The views of a scene show one set of named points, each view turned or mirrored, shifted and resized as a whole, with a little noise and some points left out.
In the rows, 100 means zero.

Scene 1
View 1
lomiz: [100,106,85,93,116,113,96,111,98,87,102,91,104]
Meda: [95,82,104,113,115,69,111,100,109,101,114,95,85]
Fase: [98,78,105,116,110,63,111,99,114,106,114,95,86]
rus: [90,112,101,90,96,122,96,106,98,101,93,84,123]
ginak: [104,88,95,113,115,79,102,106,110,96,112,95,91]
Pudi: [97,101,101,103,97,98,98,105,109,105,98,87,111]
pitu: [101,107,90,91,104,115,95,114,96,94,98,87,115]
kepop: [91,99,97,101,112,101,102,102,102,97,106,91,99]
risis: [118,111,75,98,105,116,88,119,108,90,98,86,114]
nam: [102,103,79,99,126,111,96,110,99,84,107,94,96]
Remu: [102,82,104,109,109,72,109,108,106,99,110,92,91]
leru: [106,95,98,93,104,100,102,118,94,95,99,85,111]
rike: [94,90,106,99,106,89,108,106,98,100,104,89,100]
Tiseg: [94,92,99,109,115,85,105,99,109,98,111,94,92]
vus: [101,105,82,120,118,92,95,93,124,96,113,99,93]
View 2
Tiseg: [111,106,96,103,96,92,98,110,105,104,108,119,92]
lomiz: [99,96,111,95,107,86,107,90,93,88,96,119,82]
vus: [106,98,95,101,100,89,105,119,103,104,105,123,99]
risis: [92,87,110,96,107,80,119,96,81,88,90,124,97]
Fase: [114,119,87,114,89,89,90,124,104,112,108,116,102]
rus: [104,92,117,77,95,88,104,82,79,98,113,116,89]
pitu: [100,97,113,89,99,84,107,87,82,96,101,117,89]
leru: [103,109,108,101,95,83,101,91,78,97,101,112,90]
Meda: [113,117,90,113,95,89,90,118,106,108,108,116,95]
Pudi: [104,98,106,89,93,87,103,101,84,105,111,120,97]
kepop: [108,101,103,95,99,89,99,99,96,100,107,118,87]
rike: [110,112,102,101,93,87,95,99,90,105,108,112,91]
ginak: [108,111,94,111,98,86,99,115,102,103,101,119,96]
nam: [104,103,104,106,113,88,103,93,109,85,91,118,73]
View 3
Tiseg: [102,98,124,90,99,113,90,76,95,110,109,114,92]
nam: [101,103,105,76,104,106,114,94,108,96,110,98,87]
kepop: [105,102,120,88,97,111,95,90,99,102,106,104,96]
rike: [108,105,118,94,102,108,80,90,90,102,101,114,95]
risis: [96,100,103,59,102,100,95,100,127,80,110,101,98]
rus: [110,108,122,77,87,104,82,116,107,84,99,87,114]
Pudi: [99,97,119,74,94,108,84,91,115,92,110,105,104]
vus: [96,95,125,81,98,113,87,71,108,106,118,113,95]
lomiz: [101,103,117,73,93,106,100,100,112,91,109,93,103]
Remu: [105,98,117,95,111,108,78,73,91,109,103,128,86]
pitu: [105,105,111,76,97,102,89,108,108,85,102,95,102]
View 4
Remu: [105,93,112,84,97,89,113,113,98,105,88,105,116]
risis: [96,91,102,95,107,105,88,90,96,91,112,107,92]
kepop: [105,96,117,82,102,100,110,103,99,96,99,115,101]
leru: [96,101,111,97,106,97,109,98,102,97,95,107,97]
pitu: [96,99,113,93,106,103,102,93,101,93,102,114,89]
vus: [110,89,114,73,95,97,98,109,94,98,101,108,108]
lomiz: [100,93,110,89,109,105,106,93,98,94,109,118,95]
rike: [102,99,115,88,100,94,116,107,102,101,89,110,105]
Fase: [112,90,113,76,92,86,112,121,96,107,85,101,120]
Pudi: [101,102,118,85,97,98,98,101,102,94,92,108,97]
nam: [103,86,107,88,109,105,108,95,96,95,113,120,100]
Tiseg: [111,92,114,78,99,97,111,109,97,101,96,112,109]
Meda: [105,96,115,81,94,89,112,113,98,104,85,103,113]
ginak: [107,88,108,81,99,93,108,111,94,103,96,107,115]

Which points are out of place in each view (at most two, in the order of its rows)? Write - if all are in place.
view 1 | vus
view 2 | nam
view 3 | Pudi, lomiz
view 4 | Meda
